Each row is a point on a landscape with many valleys, with its height.
A ball rolls from a point to the lowest of its 2 nearest points, and stops where none of them is lower. Distance is the straight distance between rows; heights are no part of it.
q361: [130 129 156 184  93 101 159 126 118 121 133 170 125 134 128 152 146  76
  89 136]  (h 632)
q161: [115 133 158  99 130 130 138 122 125 131  75 178 107 136 121 200 105 119
 113 102]  (h 727)
q782: [ 91 190 119 131 136 100 126 135 107 128 117  39 157 133 162 113 175 140
 134 112]  (h 532)
q726: [ 96  92  85 100 154 161 106 127 149 100 123 126  86 136 102 153 144  91
 161 137]  (h 300)
q525: [134 105 158  79 149 123 122 118 159 115  93 182  77 124 134 195 113 124
  99 119]  (h 740)
q953: [127  82 127  85 137 128  78  98 174 111  68 141  75 137 188 148 116 152
 103 153]  (h 800)
q709: [173 161 131 192 128 118 126 177 102 174 161 144 171 154 144 150 161 162
  57 145]  (h 288)
q617: [148  49  83 110 161 155  79 106 175  96 126 161  85 113 132 115 136 110
 154 153]  (h 554)
q901: [115 114 117  88 104 117 136 172 131 169 187 139 129 139 145  95  82 208
 112 129]  (h 505)
q157: [151 127 192 162 132 149  92 113 154 124  96 118 157  96 119 190  95 128
 107 131]  (h 225)
q456: [ 83 138  64  79 119 151 112 148  83 108 185 114 130 147 125  83 121 118
 181 101]  (h 436)
q931: [ 92  73 103  88 137 156 127 116 131 135 104 136  81 151  94 174 138 101
 127 108]  (h 209)
q250: [111 181 174  83 124 115  95 161 144  86 101  68 121 103 119 143 127 105
 157 105]  (h 416)
q493: [117  89  78 115 150 179 110  93 128 131 137 145  87 132  77 138 144  90
 162 105]  (h 357)
q126: [127 154 148 207 101 122 160 123 102  97 100 110 158 155 137  96 143 150
 105 142]  (h 593)
q685: [ 81 117 114  74 113 142 138 132  97 137 141 144  99 143 128 140 120 123
 135 109]  (h 358)
q235: [112 133 120  74 124 146 162 138 106 161 182 129 128 122 103 108 156 139
 144 130]  (h 168)
q38: [169 171 163 182 141 153 145 117 103 111 122  93 175 147 111 148 138 140
 104 102]  (h 240)
q791: [102 112 116 143 106 104 132  61 130 110 135 150 136 111 127  97 108 106
 154 140]  (h 450)
q61: [107 152 143 171 113 107 159 127 114 116 105  86 164 151 162  93 161 165
 137 159]  (h 562)
q753: [125 106  99 109 132 144 172 151 106 185 187 131 106 129  92  97 139 129
 127 151]  (h 226)
q495: [162 158 145 176 131 141 130 163 119 131 122  25 176 161 139 134 161 168
  85 108]  (h 590)
q527: [115 137 132  79  97 137 152 173 114 151 181 121 137 146 114 117 158 164
 107 125]  (h 217)
q725: [ 93 160 157 113 104 148 138 166  96 117 114 126 142 138 137 169 128 116
 131 106]  (h 461)
q500: [114 119 135 121 124 113 143  92 103 163 147 159 103 112 117  91 104 132
 137 141]  (h 360)
q422: [ 96 126 140 140 144 123  90  93 171  93 101 120 149  82 134 134 128  99
 159 190]  (h 401)
q644: [128 122 174 122 141 138 101 132 139 113  36 146 103 147 133 198 104 132
 108 113]  (h 708)
q57: [110 107 140 140 111 104 190 114 112 135 120 171  96 125 103 116 148 111
 114 143]  (h 194)
q757: [133 142 136 163 126 111 150 118 102 186 115 184 110 128 105 167 121  95
  79 136]  (h 294)
q72: [111 184 156 127 125 114 121 108 112  92 120  63 159  98 142 114 142 132
 167 105]  (h 334)
q945: [121 208 175 105 111 115 102 147 128  80 116  49 153 105 131 116 137 111
 137  75]  (h 377)
q300: [117 145 150 139 114 139 184 138  88 134 126 132 133 153 133 143 143 167
 107 146]  (h 383)
q969: [144 115 158 182  83 100 190 140 137 158 149 181 107 127 129 133 116  69
  78 145]  (h 645)
q886: [118 157 170 142 145 145  85 166 155  97  40  74 120 129 116 160  79 137
 156 127]  (h 620)
q664: [ 92 139 130  46 106 122 108 139 116  85 160 134 121 109 134 119 130 109
 178  90]  (h 483)
q96: [ 93 163 118  70  94 113 120 157 116 113 171  60 151 127 169  91 172 151
 131 117]  (h 492)
q669: [157 114 126 114 147 125 162 202 165 185 172 166 131 126 130 137 118 179
  85 155]  (h 571)
q4: [131  84 111 128 117 110 183  97 132 123 121 180  75 133  99 135 116  86
 112 119]  (h 97)
q238: [100 118  72 102 140 140 124  94 105 160 190 144 128 102 109  92 129 122
 169 134]  (h 347)
q900: [169  57  69 134 130 135 115  78 192 119 114 162  59 127 117 114 119  74
 135 120]  (h 585)
q554: [144 153 154 121 111 109 134 115 120 155 150  55 168 133 162 100 179 180
 110  88]  (h 491)
q115: [165 101 133 169 134  85 175 201 158 178 171 186 118 127 135  95 108 138
  62 173]  (h 687)
q699: [142  91 154  73 141 147 118 119 167  99  94 162  88 119 142 166 122 132
 138 156]  (h 755)
q297: [122 178 171 145 123 138 137 114 102 116 128  83 161 118 122 130 142 151
 122 106]  (h 289)
q152: [166 149 137 193 128 117 147 130  94 185 154 182 140 129 128 136 118 101
  67 143]  (h 322)
q980: [122 111 157 109 140 140  74 141 156 109  47 104  89 131 172 166 112 143
 124 151]  (h 712)
q938: [179 166 157 163 115 137 139 172 127 154 146 111 180 147 143 141 168 192
  70 133]  (h 243)
q559: [142 181 148 138 169 106  77 141 160 101  71  32 151  94 129 117 106 132
 166 129]  (h 494)
q551: [169 135 125 188 115 102 155 174 105 173 158 183 149 150 150 136 134 137
  60 155]  (h 327)
q577: [134 111 124 111 109 111 157 170 158 187 172 137 139 136 128 107 121 194
  89 155]  (h 540)
q599: [115 134 127 139 107  90 169 118 113 131 145 126 160 142 146  78 178 175
 141 152]  (h 525)
q857: [104 143  84  64 105 132 112 156 120 112 194  91 152 144 148  84 140 145
 162 113]  (h 467)
q552: [105 191 145 162 136 125 126 125 119 132  95  31 152 135 122 122 144 138
 140 133]  (h 552)
q923: [125 144 174 166 118 133 129 108 113 102  81 133 137 126 114 170 103 129
 134 109]  (h 298)
q760: [117 129  98  84 146 159 134 136 112 160 179 122 101 111  77 124 133 114
 170 107]  (h 224)
q813: [142 158 170 180 140 145 121 141  98 114  95 151 157 148  98 189  99 123
 101 111]  (h 238)
q29: [142 115 126 154 126 115 157 109 142 162 100 196  72 128 115 184 102  75
  64 136]  (h 263)
q744: [140 122 172 160 146 149  77 152 150  99  40 108 112 141 145 176 103 154
 129 128]  (h 675)
q462: [150 167 160 141 161 131  80 182 155  83  62  29 133 118 106 128  77 133
 156 116]  (h 553)
q30: [116 152 149 174 106 132 164 117  88 134  98 141 136 136 114 146 134 133
 122 124]  (h 348)
q90: [194  54  47 144 163 151  76 106 202 117 100 151  73 122 120 112 139  91
 149 110]  (h 619)
q207: [183 125 159 142 121  89 147 150 159 169 151 106 173 126 138 104 140 231
  92 137]  (h 435)
q450: [167  59  58 113 175 173  64 102 169 112 119 144  95 136 117 133 131 115
 165 109]  (h 586)
q837: [150  90  60 110 173 152 122  85 120  91 140 192 127 136 108 109 111  93
 182  85]  (h 825)
q427: [ 91 179 163  74  96 124 122 150 128  93 141 102 130  89 133 136 139 114
 160  92]  (h 451)
q524: [114 137 130 100 129 135 125 116 117 158 159 129 121  82  96 141 123 118
 148 116]  (h 266)
q176: [134 160 111 106 115  95 122 117 128 140 151  72 164 133 197  77 177 186
 131 120]  (h 516)
q113: [ 71 136  76  62 107 144 106 137  95 130 153 134 109 139 132 125 111 110
 175  93]  (h 402)
q162: [120  99  99 130 148 120 103  80 161  90 140 137 158  93 139 114 144  86
 165 176]  (h 462)
q373: [ 96 141 164 128 144 141 110 101 139 120 104 129 129  87 121 144 130 113
 147 150]  (h 343)
q124: [168 166 124 185 139 179 144 141  97 127 140  37 183 172 106 136 154 147
  81 101]  (h 604)
q294: [122  87 132  87 160 129 120  90 135 100 127 172 105 102 105 131 113 109
 164 132]  (h 787)
q772: [ 96 121 139  82 120 137  71 137 160  92  82 125  92 124 172 157 107 124
 153 148]  (h 743)
q354: [144  96 112 123 130 111 165  93 169 138  92 197  81 147 109 165 110  93
  73 103]  (h 207)
q620: [152 129 167 169 156 171  88 135 133 121  86 102 149 138 113 191  68 116
 108 111]  (h 206)
q137: [138 159 154 181 115 140 133 158  71 141 113 143 149 164 131 147 135 155
  94 107]  (h 382)
q767: [150  84 154 110 143 122 125 105 165 125 113 173  96  99 111 142 125 107
 125 157]  (h 771)
q581: [ 98 147 114  74 155 119  76 137 161  87 110  89 147 100 166 130 122  94
 183 136]  (h 519)
q355: [159 107 125 176  99  79 189 167 137 172 173 179 101 135 134  96 117 100
  76 163]  (h 663)
q690: [129 122 187 155 132 144  86 105 153 114  83 122 135 107 128 152 122 141
 128 162]  (h 286)
q632: [106  88 108 115 113 119 144 151 129 161 171 161 105 147 141  76 105 189
 135 148]  (h 460)
q399: [ 86 109 127  66 134 157 106 145 155 134 112 128  87 129 126 177 121 100
 132 110]  (h 297)
q705: [120  76 104 140 110  96 109  62 158 108 119 174 107 104 124 105 106  74
 149 145]  (h 499)
q457: [156 199 169 129 114 139 145 175 103 145 137  88 170 142 151 147 178 166
  91 116]  (h 285)
q912: [134 110 146 126 107 104 155 122 138 160 164 125 146 125 127  73 168 180
 114 155]  (h 496)
q823: [129 165 148 102  98 129 152 193 102 146 155 115 144 152 144 153 163 150
  98 120]  (h 257)
q731: [177 106  50 149 171 138 107  89 116 119 104 183 109 134 115 104 102  87
 182  68]  (h 844)
q88: [121 126 156 142 121 105 135  72 102 134 112 156 133  94 117 126 103 128
 144 128]  (h 403)
q816: [151  89  86  86 163 136 105 103 133  91 134 160 113 113 127 126 100 111
 192 105]  (h 806)
q158: [166 111  46 139 157 147 132 101 103 119 165 161 159 133 122  74 119  84
 176 100]  (h 874)
q896: [167 115 147 163 101  96 179 146 157 167 169 150 137 128 136 100 143 162
  78 170]  (h 326)
q348: [104 158 160 127  93 124 146 157  87 108 115 115 140 150 153 140 130 176
 136 119]  (h 424)
q645: [ 97  88 104 105 129 137 117  85 141 151 143 159  90 117  93 134 128  85
 132 128]  (h 398)
q641: [111 126 123 103 166 128  58 128 181  88 110 102 136 101 159 140 127 110
 167 180]  (h 465)
q259: [115 179 146 183 134 133 141 151 103 128  99  22 157 180 119 118 149 163
 105 121]  (h 572)
q678: [172  97  41 179 158 137 116 103  92 129 139 177 117 142 116  67 111 102
 177  90]  (h 859)
q184: [132 111  53 122 148 135 137  85 115 104 161 159 167 104 120  98 115  85
 184 144]  (h 889)
q391: [186 127 169 183 109  98 158 140 175 160 148 121 163 121 137  94 148 181
  66 134]  (h 385)
q946: [118  96  91 132 124 125 166 114  94 154 165 157 108 131 123  61 103 150
 142 155]  (h 407)
q549: [ 97 142 110 104 130 110 135 100 118 145 160 123 135  98 117 100 144 121
 168 149]  (h 310)
q961: [111 115 125 115 113 137 172 154  97 199 177 162 112 137 125 123 127 147
  98 143]  (h 275)
q26: [165 166 122 172 107 145 113 182  60 135 151 132 175 177 144 160 110 153
  80 106]  (h 410)
q478: [148 131 163 124 103 106 140 127 141 154 148  94 163 120 141  99 169 207
  87 119]  (h 468)
q649: [156 160 139 188 148 167 134 142  85  91 117 109 173 162  86 176 109 109
 107 114]  (h 175)
q247: [ 82 129 117  73 146 139 100 119 134  98 138 116 124 107 140 136 116  93
 162 114]  (h 517)
q208: [ 84 169 100  86 133 101 134 137 102 105 141  50 146 134 177 100 181 130
 153 128]  (h 514)
q565: [143  78  82 100 169 145  84 106 163  83 136 155 132  99 153 116 127  91
 173 172]  (h 513)
q56: [ 99 134 147 100 113 138 147 126 100 176 149 157 119 142 112 155 113 124
 100 116]  (h 316)
q256: [151 115 144 159 105 111 189 131 110 143 153 162 128 129 120  91 143 133
 104 158]  (h 264)
q702: [110  95  74 132 132 131 137  89 113 152 156 164 107 113  86  95 117  94
 149 135]  (h 386)
q408: [120 186 161 125 138 102  93 146 139  80  85  22 154 113 126 102 112 125
 170  87]  (h 433)
q223: [123  67  74 147 108 109 120  81 182 107 130 153  69 117 113 111  88  59
 140 118]  (h 545)
q55: [ 95  88 115  77 148 121  78  95 158 102  67 145  95 127 160 140 107 133
 150 160]  (h 774)
q538: [139 149 162 211  79 119 167 127 107 113 112 132 155 162 126 132 145 101
  86 145]  (h 616)

For each start below, name the point where the ball stops.
q495 => q235
q450 => q620
q355 => q4
q176 => q4

Call two points neighbours if one is among the 2 nearest of the other. Go from one point of each pair to the other, from neighbour to neighbour, staying as low as possible. Name the highest point that can't be avoided.
q620, q938 => q26
q500, q235 => q90
q938, q235 => q457
q4, q938 => q551
q649, q620 => q813
